Points, in no order, along strands that fork and pass close to each other.
In the rows, 128 means zero.
Two points are linked if the straight distance between their rows is under 143. Some points are linked to none.
Q668: [ 89 111 145 164 145 100 124 112 155 137 111  68 149 128 153 132 127 140
 112 169 160 108 148 141 136 141 107 141 111 145 110 161 127 180]
Q855: [119 130 111 111 119 134 189 175 187 180 145 130 134 158  99  93 144 121
  95  91 120 129 192 150 106 103 171 125 106 116 154 119 125 122]
Q415: [ 98 169 142 162 100 117 145 109 120 162 141  84 177 159 111 148 164  98
 102 143 137 104 145 151 168 138 113 110 130 103  55 173 109 126]
Q100: [107  79 138 196  92 107  44 157 131 128 106 139  97 177 143 155 147 176
 114 130 140 102 115 124  83 109 100 103 161 124 113 126  89 127]
Q219: [163 102 120  99 129 120 165  93  71 118 153 154  98  97 148  87 152 161
 134 181  90  82  73 107 111 112 139 178 124 107 165  96 116 121]
Q108: [115 104 128 171  99 124  89 172 141 161 107 123 106 164 135 156 152 154
 116 117 144 119 148 146 129 103 102 153 126 101 112 165 124 134]
Q346: [131 149 172 147 157 134 183 177 154  78 133  92 176 104 169 126  91  79
 105  92 132 101 160 126 154 189 148 137 146 159 195  93 153 197]
Q173: [ 67 112  95 147 151 176  81 157 111 150  95 171  77 145 106 151 106 136
 145 140  91  93 142 132 113 139 114 156 163 114 160 151  74 103]
Q86: [141 130 113 128 107  98 152  89 148 150 154 155 131 118 108  84 110 141
 120 126 110 176 120 137  99  79 128 144 114 134 182 111 125 140]
Q367: [161 121 125 112 103 113 101 101  86 140 172 137 118 157 107 133 114  91
 125 116 138 208 139 121  89 106 161  80 112 142  97  92  92 136]
Q463: [124 115 107 172  95 132  87 103 109 110 127 150 144 210 104 132 142 155
  96 150 146 123 103  99 101 155  72 117 183 139 107 101  89  81]
Q942: [180 152 112  90 111 119 160 131  95 100 162 167  87 121 138 101 139 140
 162 137 101 103  76 126 132 120 145 126 144  82 159 102  94  89]
Q806: [138 174 116 105 122 166 171 186 190 145 110 156 108 124 122 146 138 113
 150  87 129 160 174 140 166 109 120 161 113 108 167 167 146 126]
Q431: [ 93 137 101 173 169 159 186 113 136 202 109  81 163 100 104 112 152 149
 123 129 103  88 165 140 175 105 111 132 133 108  95 120 136 106]
Q83: [137 102 129 167 141 111  88 110 118 158 109 137 139 152 148 118 117 122
  93 165 139 207 146 141 118 135 137 156 106 152 151 126 118 224]
Q937: [161 138 120 116  71  82 112 172 105 112 162 112 119 146 106 120 139 103
 124 114 125 136 168 101 116 116 147  72 125  76 105 121  93  75]
Q88: [109 152 118 110 182 166 138  95  94 143 130 154 130  82 105  94 109 158
 133 185  91  61 129 120 126 121 125 147 129 130 154  84 138 109]
Q495: [175 119  84 117 121 140 192 180 169 170 122 115  95 108 147 113 159 120
 121 106 118  86 129 151 142  97 148 149 106  88 116 161 140 116]
Q187: [115 130 174 174 121 141 126  94 222 101 120 126 159 114 177 177 125 105
 153 151 166 165 143 124 161 175  69 136 127 134 102 171 126 170]
Q693: [172 133 139  83 157 185 162 128  91  97 122 150 108 131 145 125  99 123
 122 103 105 148 100 125 100 124 153 110 152 131 211 114 152 134]
Q548: [143  72 150 115 126 106  42 127 103 128 105 118 136 160 120 145 133  98
 115 133 172 165 156 113  60 140 130  74 136 145  62  83 131 130]
Q208: [184 133 154 140 134 105 178  80 128 104 113 133 174 120 152  57 131 143
 103 121 138 152 140  93 132 135 131 140 123 145 188 108 172 145]
Q466: [124 125 121 159 180 145 128  96  78 142 109  96 131  71 113 107 134 175
 134 165 108  57 137  98 146 125  97 113 111 162 139  71 169 105]
Q361: [138 188 162 120 117 129 171 145  66  69 157 152 171 130 124 121  84 102
  90 100 140 136 134 142 159 140 163 142 147 147 189 126 170 123]
Q482: [ 85 128 121 167 197 140 133  88  77 171 101  95 168 105 113 104 129 138
 124 155 133  81 121  82 131 160  76 124 120 164  89  77 128 150]
Q303: [141 134 147 162 129 153 117 144 192 104 143 152 132 151 168 160 118 124
 136 155 153 189 175 119 145 177  94 144 110 143 113 145 104 213]
Q2: [ 81 149 107 140 108 191 115 126 112 158 111 152 118 120 112 162 144 101
 161 129  94 133 145 137 207 138  88 162 166 110 127 206 130  94]
Q232: [104 142 168 167 142 122  68 124 159  90 101 166 175 104 175 112  77 124
  97 161 134 180 163 120 142 165 110 161  84 186 147 136 151 164]
Q779: [120 162 147 123 132  97 133 118 113  87 151 152 133 140 106 109 141 148
 140 190 147  97 113  85 114 136 103 118 111 123 102  96 108 106]
Q362: [136  87 144  93 104  97  26 128  75  68 157 132 118 152 106 134 125  88
 136 144 148 180 150  86  92 147 117 120 135 148 103  88 148 121]
Q777: [127  98  84 120 103 154 120 138 139 161 168 173 136 126  72 116  89 145
 115 133  85 124 108 173  96 107 144 133 132 146 131 111 105  82]
Q985: [170 128  94 114 139 165 152 102 114 102 104 161  85 109 140 159 158 166
 150 156 129  96  85 113 169 144  86 157 161 113 146 179 112  78]
Q98: [114  85 130 169 157 147 113 114 144 101  75 136 147 132 139 153 135 172
 114 126 127  79  73  91 118 153  77 126 117 167 120 132 109 135]
Q593: [112  86 147 136 109  71  69  75 129 114 111 107 142 189 128 112  89 123
 104 147 108 208  88 128 115 108 166  86 105 109 117 122 124 156]
Q695: [122 101 159 173 152 108  94 112 190 100 125  87 174 140 182 160 150 115
 152 181 135 130 123 151 146 174  80 144 115 161 100 131 143 209]
Q769: [ 90 142 117 113 113 168 144 167 133 157 137 113 116 137 126 159 146 103
 174 116  76 123 157 144 183  95 121 163 103  73 129 220 147  95]
Q56: [116 135 113 109 151 141  93 112 123  97  95 120  83 113 130 179 142 113
 158  87 151 101 107  99 164 159 100 140 156 119  38 185  99 131]
Q934: [ 96 168 132 155 146 109  72 119 114 109  86 170 119 121 147 163 112 145
 149 153 161 131 117  90 151 191  50 178 155 159 106 131 100 155]
Q699: [ 95 152 122 127 184 116 103 125 111 120  92 187 107 100 128 146  98 158
 143 142 168 113  92  71 105 147  91 147 126 176 105 117  87 171]
Q457: [100 123 178 199  94 169 130  95 185 172 131 104 173  66 129 143 136  72
 147 122 132 144 130 119 189 160  82 160 134 159 149 175 153 162]
Q479: [ 81 126 128 148 146 160  95  95 123 102 107 116 151 100 153 187 146 126
 137 127 163 139  96 101 155 193  46 174 139 160  90 174 117 168]
Q926: [149 127 177 128  79  90  74 167 169 104 164 148 122 163 137 143 144 132
 142 112 166 195 209 141 137  97 125  88 110 119 122 135 167 138]
Q77: [121  88 158 137 114 114  85 112 165 146 123 130 131 187 139 104 100 125
 108 165 114 195 153 127  84  86 145 114 112 149 144 119 128 181]
Q436: [102 169 131 105 122 130 220 163 141 131 149 135 120 131 142  77 126 130
  88 104 108  66 113 144 125 110 201 121 165 105 181 110 180  94]
Q153: [122 113 132 147 149 113 175 109 205 155  95  94 155 144 122 123 127 133
 103 157 163 113 169 129 110 121  93 128 121 130 127 102 132 171]
Q148: [166 125 154  98 121 102 124 130 163  42 130 149  93 126 169 159 112 158
 159 124 153 113 109  82 101 140 135 109 101 155 140 116 108 125]
Q959: [124 126 140 155 160  69 114  79  69 156 107 104 188 121 152  87 138 120
  96 188 140 149 113 104 121 158 122 154  99 159 113 101 145 196]
Q599: [146 136 111 116 106 159 174 148 147 121 141 165 164 130  92 107 119 167
 122 149 130  76 104 169 116 102 136 138 107 146 124 156 182  78]
Q578: [190 120 128 112 139  58 107 114 137  97 101 108 104 150 155 153 162 119
 146 165 177 160 133  99  94 125 123  69 132 138  74 100  99 135]
Q117: [144 173 123  67 184 198 173 118  56 135 122 159 112 121 117 113 125 107
 143 131  89 140 174 121 155 167 154 139 147 114 182 113 132 117]
Q142: [ 67 136 132 131 159 139 160 135 137 131 121 104 129 133 121 147 121  83
 151 136 104  88 146 106 147 150 102 123 118  98  53 145  78 155]
Q605: [153  73 112  67 108 129  55 164 119 119 122 164  52 128 134 147 120 142
 167 132 102  90 127 138  97 111 154 122 152 121 142 118 127  91]
Q708: [108 151 147 105  78  81 139 146  99 127 176  97 128 142 114  94 126 108
 117 132 102 159 141 131 123 102 190  74 115  98 144  96 114 106]
Q112: [215 116 103 112  88 144 167 160 177 133 152 167 148 141 103 103 126 156
 126 104 140 125 114 138 118 104 140 139 116 142 120 121 170  80]
Q549: [ 71 130  80 130 176 208 137 147 114 158 103 153 102 134  86 151 133 136
 165 144  72  60 109 139 149 160  94 147 191 100 122 138  73  85]
Q60: [153 156 133  98 165 155 204 137 100  82  94 117 111 117 160 135 118 116
 107  80 140 106  87 101 111 128 169 111 142 147 149 118 140 138]
Q896: [132 166 143 150  72  90 112 164 181 137 124 144 149 167 118 146 153 124
 139 126 161 182 188 148 172 107  91 130 102 113 130 155 135 119]
Q54: [145 121 169 104  80  28  99 114  92  77 143  93 153 142 164 117 130  96
 131 157 163 156 106 135  90 127 163  44 124 127 111  76 134 109]
Q270: [107 147 127 210 179 164 130  88  98 172 112  91 183 135 146 135 158 119
 121 144 133 126 127 129 161 173  65 126 161 138  73  97 113 169]
Q169: [144 115 102 158 164 128 136 142 168 151  82  82 102  76 154 110 119 136
 152 135 136  85 170  97 164 133 117 154 108 156 207 101 169 133]
Q462: [153 135  89  98 120 135 205 196 170 137 147 140 106 140 133  93 134 111
 109  70 114  93 121 167 119 117 193 109 135 100 138 133 147 106]
Q707: [ 66 121 125 158 121 159 165 151 177 182 102 106 144  98 115 142 140  96
 153  99  85 128 166 146 161 107 107 159 112  84 136 186 161 120]
Q229: [140 112 142  88  83  75  91 169 143 141 165 130 104 103 123 105 110 125
 155  40 117 181 136 175  98  55 192  76 136  98 157 103 121 116]
Q575: [141 131 101 133 191 178 146 116  74 186 110  96 129  79 112 107 119 110
 122 145 107 138 183 128 142 143 132 154 123 154 152  79 147 151]
Q610: [187  85  78 123  71 140 139 148 142 121 147 135 125 114  97 122 140 142
 117 106 146  96  92 151  97 129 143  93 118 145  93 127 131  49]
Q689: [150 173 166 123 126 105 177 153 166 131 133 136 142 152 135 110 111  95
 108  68 151 133 176 132 138 122 159 137 145 138 157 126 155 174]
Q573: [116 165 101  95 146 226 135 122 104 150 107 153 130  94  96 170 142 134
 140 131 141 143 159 123 195 172  89 169 151 109 157 178 164  83]
Q432: [127 166 156 117 115  90 109 153 193 120 112 167 128 129 131 107 102 133
 118  69 158 157 162 157 121  87 171 139 134 153 178 137 168 165]
Q845: [139 117  89 136 113 121 141 141  82 164 138 142 113 148 115  97 147 130
 102 158 110 102 134 131 145 111 134 149 119  85 123 149  86  87]
Q553: [151  96  89 133  92 169 128 142 115 152 145 192 136 127 116 101  85 140
 146 137 108  81  54 158 108 138 121 149 158 175 129 132  98  72]
Q425: [147 103  72 138  86 167 106 150 151 128 120 144 124 155  91 163 122 136
 122  91 126  86 116 147 128 106 106 104 138 106  61 146 112  64]
Q333: [117 116 122 109 103 112  95 195 121 115 154  93  84 149 131 138 136 108
 145 116  61  80 171 147 151 107 151  95 111  56  96 169 132  82]
Q128: [153 168 141 110 131 109 104 106  77 108 142 167 152 159 116 141 138 115
 118 160 155 168 134 118 135 191 116 151 130 145  84 112 114 176]
Q107: [ 99 134 146 122 100  87 121 121 128 140 136 146 171 163  76 118 107 123
  90 160 141 145 150 152 121  99 130 141  83 142 150 145 167 105]
Q979: [148 134 116 110 114  89 151 126 110 102 168 110  95 112 125 106  96  97
 129  76 141 195  58 112  65 112 200  42 141 107 117  48 114 137]
Q76: [160 121 133 152 143 119 129 129 135 110 129 134 119 193 152 144 134 119
 154 183 164 187 187 119 109 146  91 118 132 153  82 105 101 188]
Q864: [ 76 134 146 158  92 147 118  98 130  97 135 128 128 156 106 168 143 121
 156 143 133  99 120 104 165 162  46 152 134  96 104 174 115 100]
Q374: [128 106 192 134 171 125  84 131 129  89  97 124 150 112 173 144  85 111
 106 147 141 139 136 122 100 172 142 164  78 193 157 123 156 199]
Q18: [ 93 164 130 112 123  83 152 142 146 195 166 134 135 150  86 113 122 103
 103 114 107 149 192 170 126 115 154 115 109 134 146 145  98 133]
Q678: [ 94 133 132 126 138  99 175 165 192 152 114 103 143 109 141 111 163 139
 144 101 149  63 139 125 146  94 134 150 112 120 185 138 197  97]
Q697: [114 107 119 123  88 122 112 141 190 173 152 157 137 146  67 112  93 137
 107 107 123 157 152 174  76  74 150 101 120 170 129 115 119 111]
Q781: [130 175 141 127 153 155 203 122  71 130 155  82 170 114 155  82 162  96
  96 108 106 124 179 135 171 171 153 144 124 104 116  93 150 143]
Q580: [141  98 142 180 138  91  75 114  88 131  92 149 166 156 152 100 132 123
  95 171 141 169 105  83 140 154 101 179 115 176 138 136 115 193]
Q914: [143  63 148 149 111 112  76 137 171 117 123 110 118 138 119 126 129 164
 118 135 136 120 146 143  73  74 168  81 129 132 101 117 131 130]
Q507: [ 72 104 122 167 130 150  66 157  97 143 102 151  55 159 139 160 122 155
 113 103 129  95 113 117 101 145 105 154 154 139 121 120  70 150]
Q717: [ 92 135 146 143 114 130 190  67 162 152 120  58 179 129 113 143 160 112
 120 119 141  91 122 157 148 124 109 123 113  93  79 178 161 113]
Q552: [135 124 173 105 128  45 105 141 132 102 143  90 110 134 165 131 142  95
 152 157 176 136 139 126  82 125 140  53 161 120  88  62  95 135]
Q195: [119 130 125  94 149 151 137 115  69 114 136 143 100 141 110 123 100  93
 125 101 120 146 102 133  74 118 197 110 116 128 154 108 145 133]
Q271: [115 146 107 121 165 127 145  73  99 144 141 149 154 115  87  86 118 141
 108 136 131 163  79 109  82 111 136 132 118 135  93  57 106 164]
Q917: [103  99 102 115  71  84  72 151 158 152 186 136  85 106 118 102  88 144
 156 102 101 134  94 171  97  65 180 110 131 103 146 100  94 124]
Q787: [122 138 115 159  91  74 124 146 125 206 171 138 148 177  92 131 144 126
 110 148 115 168 174 149 153  76 127 109 129 142 130 140  82  94]
Q264: [136 146  87  88 124 106 121 101  93 110 156 140  93  99 105  83 130 135
 134 122 125 121  60 138  76 130 176 101 146 117  62  79  99  74]
Q305: [138 128 135 130 137 128 104 147 190 144  72 165 131 102 152 110 119 154
 109  98 133 137 144 133 133 102 144 154 109 165 178 171 172 156]
Q75: [134 103  96 109  96 107 106 111 129  87 169  93 131 111 140  97  76 143
 151  62 101 185  37 150  74 110 183  61 115  85 123  80 138 117]
Q417: [118 167 124 153 154 136 164 108 107 183 117  91 184 113 125 123 151 112
  99 126 126 124 157 165 161 148 111 140 123 126  60 132 117 160]
Q939: [139 118 129 113  83  39 102  57 109 106 145  94 152 164 123  94 110 125
 131 166 148 178  95 133 103  92 154  74 126  99 125  88 124 105]
Q848: [110 160 160  96 113 136 156 171  95 109 143  99 118 147 128 143 120  80
 110  89 124 114 177 168 146 147 169 122 114 109 133 161 161 113]
Q132: [110 113 136 199 143 128 116 102 151 146  93 139 187 127 110  96 101 167
  96 181 114 125 156  93 132 124  87 137 120 173 169 112 134 147]
Q297: [119 122 141 106 119 111  82 122 103 106  90 117 117 131 134 181 118 129
 113 117 165  95 118 147 117 126 141 141 108 153  88 171 134 133]
Q872: [147 140 130 105 183 153 165 119  58 164 113  83 125  86 155  72 126 127
 124 151 103 124 149 125 150 142 164 137 152 134 183  83 184 122]
Q602: [124 115 144  60 160 107 138 126 121  51 121 137  72 123 160 172 154 142
 154 131 155  77  80  81 122 158 117 136 106 159 148 149 100 121]
Q474: [186 149 162  76 107 117 116 186 120 108 133 144  78  96 142 131 103 107
 143  54 121 132 141 150 107  85 191  97 155 108 156 115 134 102]
Q134: [174  82 139 130 145  68 104  73 169  81  89 137 147 172 141 115 156 132
 120 174 151 162  81 104 102 118 122  64 120 158  90 104 114 129]
Q828: [120 163 132 138 141 124 142 145 150 158 144 136 131 158 117 137 123 106
 137 119 124 167 201 145 118 116 147 129 124 125 105 123  51 175]
Q892: [141  89 161 163 155 119 110 121 179 101  78 112 125 174 173 159 143 136
 118 173 162 162 131  95  98 130  93 105 107 137  91 139 101 187]
Q796: [157 120  87 103 166 186 207 155 143 158 111 107 111  92 158  98 151 136
 122 133 109  85 125 148 128 125 145 134 141 101 178 132 161 119]
Q61: [108 122 139 149 134 178 172 123 152 174 124  80 147  67 139 123 158  50
 169 127  76 108 158 118 195 117 119 160 135  97 150 171 180 121]
Q880: [182 107  96 115 132  82 122  96 146  84 136 139 156 120 137 106 139 156
 108 133 151 122  56  96  84 123 159  98 105 166  89  97 115 117]
Q618: [135  87 151 132 101 107  61 132 171 156 135 123 145 148  95 117  93 146
 131 118 135 170 166 169  48  73 157  41 148 143 133  89 118 129]
Q341: [133 102 120 153  71 186 110 163 200 129 140 132 140 156  67 174 145 145
 139  99 149 137 132 147 129  93  92 116 108 101  88 161 150  69]
Q438: [114 123 105 121 168 127 104 127 146 159  81 145 118  68 131 108  96 148
 133 133 129  99 123 136 111 104 152 167 124 157 172 130 128 141]
Q674: [140 171 153 131  92 127 147 168 186 129 152 134 157 129 129 158 143  97
 142  80 147 176 182 150 182 152 102 162 106 126 135 185 152 150]
Q473: [101 164 111  94 111 138 111  96  90 169 151 168 134 111  89 127 120 163
 142 173  87 155 138 138 129 100 125 161 143 138 203 138 125  86]
Q460: [154 186 145 103 179 184 185 142  71 123 134 108 121 100 146 128 137  88
 147 104 107 123 156 132 183 177 141 147 146 122 117 120 123 147]
Q884: [131 158 154 140 147 101 200 151  98 132 145  69 175 138 173  94 138  99
  73 118 142 124 163 142 133 168 175 128 116 122 140 120 152 185]
Q760: [153 144  90 130 153 210 138 119 122 152 103 162 122  90 115 137 123 152
 132 131 115 148 153 134 145 135  97 154 134 148 177 149 141 100]
Q64: [ 93 122  86 118 154 114  94  94  89 144 144 160 126 124  71  96  91 148
 135 147 122 126  17 119  71 115 138 130 110 120  98  81 104 154]
Q887: [183 109 145 132 148  84 163 112 131 113 124  81 164 176 175 130 175 111
  94 149 163 150 132 152 136 157 138 113 121 156  83 123 129 186]
Q131: [187  69  85  93 134 143 136 174 132 128 132 151  59 126 157 141 144 140
 153 124 104  97  86 149  94 123 170 143 161 114 143 136 105 109]
Q577: [ 91 120 103 150 122 148 125 142 107 154 135 100 113 175 104 162 152 111
 136 111 106 107 120 116 127 131  97 113 154  75  25 153  58 136]
Q871: [114 119 136 160 169 127 175  91 186 123 104 114 195 146 102  91  89 133
  81 177 144 107 150 109  86 140 122 114 101 159 145  99 141 137]
Q921: [138 134 143 140  99  80 195 110 111  83 186 131 113 129 147  66 112 133
 120 120 102 146  78  99 118  97 152 113 126  84 186  91 128 139]
Q147: [191  78  91 122 109 166 145 191 169 138 101 187  83 120 156 170 130 166
 163 112 128 123  92 154 124 119 115 150 126 124 124 169 127 116]
Q22: [ 48 122 118 158 178 188 130 102 102 144 103  86 140 102 102 158 139 142
 163 136  92  56  98 114 147 158  74 148 154 115 119 125 106  93]
Q365: [137  97 173 126  98 120  99 140 154 109 170 119 125 195 133 137 118 129
 107 124 138 195 221 143 103 122 156 103 103 147 147 111 130 165]
Q514: [159 119 131 103 129 178 179 171 207 132 111 128  91 116 139 160 149 135
 169  84 104 114 107 156 148 118 133 155 132 109 135 184 151 117]
Q93: [139 141 125  69 133 147 147 124 134  77 114 133  71 108 175 190 160 148
 162 124 130  90  99 108 185 148 105 153 140 112 143 195 113 133]
Q324: [127 168 171  92 131 136 208 116  80  99 131 133 144 123 123  91  89 122
  84 118 130  96  95 136 127 124 179 106 151 135 201 103 195  98]
Q885: [118 150 148 130 133 148 216 127 189 139 128  81 147  87 139 119 148 114
 166  92 122  80 145 111 179 120 113 164 131  88 177 163 191 116]
Q175: [104 140 168 110 138 117 210 107 163 114 134  53 161 106 149 153 142 106
 106  84 158  95 122 148 148 156 137 126 107 140 120 170 195 116]
Q700: [109 139 109 114  95  87 114 105  79 172 188 118 149 165  83 146 132  99
  95 163 132 201 161 160 116 125 158  89 134 140  65  88  93 114]
Q423: [130 129 104 140 101 117  76 114  85 132 116 165 111 158 101 125 117 130
 108 145 147 153 125 109 101 101 102 146 142 142 114 114  77 108]
Q288: [155 141  91  69  91 141 121 107  81 141 171 129 107 102 114 102 108 139
 130  86  99 155  47 186 112 108 197 110 137 104 135 114 177  79]
Q949: [148 147 117 107 167 103 164  73 137 108  95 145 156 129 122  93 114 151
  88 124 163 147  86 102  93 130 147 118 121 163 104 106 125 164]
Q737: [109 106 129 193 100 125  44 130 129  72 109 159 105 190 148 160 128 185
 103 142 129 118  94  74 102 136  71 126 146 146 137 142 105  95]
Q405: [104 119 124 153 120  98 110 112  97 181 145 126 143 192  97 135 127 119
 101 191 124 195 160 150 110 105 120  91 164 153 119  98  80 140]
Q715: [191 157 151 122  98 130 207 164  98  63 129 144 134 147 156 121 118 124
 101  92 136 163 120 111 169 102 149 141 149 139 207 140 190 122]
Q833: [127 110 136 176 126 131 124 144 207 173 101 126 122 132 153 136 146 155
 117 104 162 154 178 132 151  97 112 168 119 123 146 169 149 183]
Q90: [122 136 122 111 137 161 141 127 102 115 106 122 124 128 129 176 136 113
 145 120 136 100 147 143 133 153 132 149 102 125 135 178 166 120]
Q726: [ 86 154 167 110 123 100 146 147 160 104 137  74 129 168 136 131 120  81
 108 111 147  90 182 158 132 136 165  91  99 105 101 140 135 136]
Q730: [129  93 157 111 108  98 127 147 172  89 126  93 131 163 125 140 116 133
 128 137 152 101 153 135  91 127 148  75  76 114 107 125 146  96]
Q676: [129 129 140 100 146 111  78 129  66 118 111 147 112 128 134 133 111  94
  95 111 139 138 107 123  96 140 172 126 104 164 106 133 124 157]
Q394: [129 114  94 135 153 176 184 116 111 173 129 124 137 104 128 107 180 177
 106 136  83  73 115 136 164 122 127 136 151  92  72 117 113  86]
Q241: [113 170  91  74 188 162 118 113 103 117  95 161  94 133  90 162 136 123
 148 133 139  94  94 114 148 164 107 141 161 138  69 149  97 107]
Q276: [128  97 133 124  84  92  69 164 109 120 126 119 104 113 135 152 157  90
 142  96 137 102 191 118 135 120 141  95 116  68  82 132 118  90]
Q506: [132 126 113 187 175 144 144  91 169 167  85  68 119  50 142 126 130 152
 148 121 154 104 137  91 196 140  76 149 126 150 163 136 161 145]
Q461: [166 136  96 117 139 173 168 122  78 173  90 149 120  85 145 123 191 188
 140 150  97  75  93 146 161 128 103 159 169 104 143 141 137  89]
Q764: [ 99 160  92  73 195 181 137 131  59 121 136 167 103 142  88 141 130 102
 146 130 110 114 154 109 140 159 122 159 135 120 112 118  92 111]
Q862: [127 123 132 134 168  92 157 118  70 146 130 108 125 100 164  78 123 119
 112 149 131 158  94 104 113 141 162 160  98 140 146  84 134 179]
Q119: [116 150 160 113 109 105 195 165 104  98 160 113 104 159 144  91 105  98
  90 110 108 142 122 125 115 123 180  96 149  92 166  93 106 138]
Q636: [128 123 168 146 159 124 107 162 164 103 140 100 155 124 167 124  97  91
 126 108 126 133 187 119 118 184 148 164  83 154 174 102 162 208]
Q958: [ 98 143 153 158 103 170 125 111 146 168 127 151 130  72 132 158 131  84
 154 120 124 160 108 122 203 140 100 173 138 104 109 197 124 146]
Q633: [130 188 104  74 120 109 141 140 124 187 178 177 131 125  85 117 126 148
 151 115  67 164 145 148 153  75 157 147 140 125 190 153  99  91]
Q651: [114 131 138 134 158 178 175  76  93 129 129  70 154  79 133 119 173 135
 145 130 105  90 136  88 172 133  89 135 118 100 129 148 165  93]
Q530: [133 142 114 185 141 166 144 108 136 167  82 164 177  82 122 119 156 209
 108 135 147 109 133 107 174 132  79 160 146 150 126 137 151  87]
Q527: [159 133 112 101  83  82 149  87  91 127 175 133 127 118 105  71 114 148
 104 138  99 138  68 148 114  82 164 106 101 104 150 120 169  67]
Q634: [147  89  62  90 104 138  78  97 106 103 183 110 126 130 117  92  90 145
 139  96  85 184  42 182 113 108 153 118 110  98 142  91 138 104]
Q771: [101 131 148 155 106 110  80 104 123 122 104 171 163 129 124 123  91 151
 118 165 128 140 151 121 140 111 119 153  92 170 167 147 143 117]
Q533: [124 141 138  76 107 141  91 181 130 116 169 146  83 127 102 125  96 107
 147  84  92  99 154 155  92 101 173  68 145 107 147 103 103  67]
Q74: [152 148 154 122 139  86 203 149 140  95 106 105 130 149 158 132 117 120
  82  61 167  95 119 120 110 113 172 108 141 159 146 119 142 176]
Q214: [135 128 106 169 153 192 144 106 132 140  90 113 130  68 137 143 130 123
 137 120 145 155 149 101 158 147  79 160 130 129 143 142 138 151]
Q116: [143  83 168 116 113  97  25 114 136 118 137 138 130 149 114 151 127 114
 142 144 141 217 185 155  75 103 138  50 162 143 105  86 104 144]
Q359: [ 96 136  89 119 118 108  77 122  51 153 133 151  93 151  77 131 120 111
  97 125 115 124 115 105 108 134 124 119 177 143  65  97  73 106]
Q666: [118 115 182 162 107 144 124 110 178 141 168  70 163  73 139 159 157  67
 148 118 130 131 114 129 158 185 122 152 109 130 128 145 138 191]
Q176: [143 117  97  80 177 163 115 117  89 128  92 178  98 114 127 136 123 131
 150 169 120 149  91 107 104 159 126 170 156 123 176 120 117 134]
Q999: [ 59 100 149 166 115 157  66 100 135  92 112 105 106 139 144 195 130 137
 154 115 151  99 112  93 147 160  61 146 131 144 116 173 122 133]
Q209: [119 118 169 150  90 154  95 173 226 137 123 133 116 126 101 181 152 151
 149  63 168 168 158 150 147  90 101 121 118 129  77 170 157 119]
Q535: [163 112 108 123 193 170 146 139 113 150  84  83 125  70 149 107 134 138
 153 169 109  99 130 118 147 125 125 118 128 118 215 136 186 123]
Q632: [132 146 169 128 130 125 137 136 167  97 178  74 143 126 165 183 170  82
 164 119 132 127 117 136 152 183 125 141 119 114  76 149 106 209]
Q199: [181 166 139  95  99 109 143 139 145  66 150 188  89 116 134 114 112 155
 148 125 131 139 115 104 124 107 148 114 118 117 164 125 111 107]
Q210: [138  76  89 115 118 140 108  98  89 115 143 175 100 117 122 113 121 168
 136 168 115  83  47 112  99 114 123 158 154 150 150 113 104  93]
Q761: [128 107 163 142  98 108  49 170 123 102 137 112  84 142 143 169 150 146
 149 125 132 131 187 128 144 104 106 116 132  95  90 169 103 121]
Q550: [133 136 128 110 103 119 185  75  90 101 196 122 163 115 126  56 124 169
 105 125  95 157  72 131 113 103 153 118 106  79 160  74 171 120]
Q441: [129 117  92 131 114 117  88  99 106 144 145 176 114 103 130  94 110 179
 161 169  85 134  69 149 140 103 109 180 145 124 190 126 123  97]
Q369: [141 106  98 142 113 112  98 129 107  99 103 145  99 123 137 161 177 193
 128 130 140  62  67 112 161 140  80 132 159 137 102 176  96  78]
Q84: [139 138 142 105 133  94 123 116 124  94 148 104 118 132 149 176 161  95
 153 105 156 115 111 105 159 162 112 122 117 118  39 160  90 164]
Q275: [ 67 164 125 146 163 153 125 153 135 116 147  99 147 121 115 150 117  67
 142 135  95 105 161 150 138 190 117 154  87 109  75 111 100 189]
Q190: [104 136 153 182  91 151 128  90 176 113 106 133 154 155 137 159 131 156
 129 157 149 145 150 121 161 148  61 131 117 127 101 177 125 130]
Q150: [147 134 105 111 148 122 160 144 190 123 125 133 154  91 132 124 129 183
 127 123 131  42 106 146 127 108 139 164 117 150 182 162 192  96]
Q164: [ 73 128 119  83 147 120  95 104  58 110 158 128 109 129 100 104  88 105
 138 134 146 155  44 102  59 131 159 114 108 121 122  97 135 132]
Q746: [163  77 106 109  59 110  66 173 128 135 158 153  88  94 119 114 124 126
 169 139 109 118 120 160 108  84 151 105 127 109 132  95 100  66]
Q358: [109 130  82 165 102 121  69 149  74 142 118 116 107 188 100 148 150 118
 120  96 116 138 137 115 123 155  76  98 195 106  55 116  56 102]
Q372: [ 93 137 125 144 195 114  85 130 109 139  88 127 116  78 139 112  94 137
 144 178 142 103 115  92 118 148  97 155 118 168 157 109 127 163]

Follow the links from the first point to the second, and from the first to the third. Name the last point that the two ways share.
Q333; Q441; Q668 => Q305
Q436; Q134; Q862 => Q77
Q150; Q575; Q580 => Q535
Q175; Q432; Q949 => Q195
Q959; Q432; Q730 => Q195
Q999; Q195; Q737 => Q305
Q423; Q634; Q148 => Q108

A fork is a point with three links. Follow the links from the first point to the second and name the forks in between, in order.
Q150; Q405 => Q2 > Q535 > Q495 > Q462 > Q18
Q726; Q979 => Q195 > Q305 > Q108 > Q276
Q362; Q76 => Q618 > Q195 > Q305 > Q187
Q896; Q781 => Q514 > Q495 > Q535 > Q2
Q473; Q466 => Q210 > Q985 > Q417
Q949; Q896 => Q77
Q828; Q760 => Q18 > Q462 > Q495 > Q535
Q871; Q54 => Q187 > Q305 > Q195

A fork is a point with three links, a tip a point with one. Leave the first point through the second and follow the links. Name the first fork or tip that comes.
Q54; Q552 => Q195
Q979; Q75 => Q276
Q117; Q764 => Q2
Q958; Q457 => Q884
Q769; Q707 => Q209
Q64; Q271 => Q77
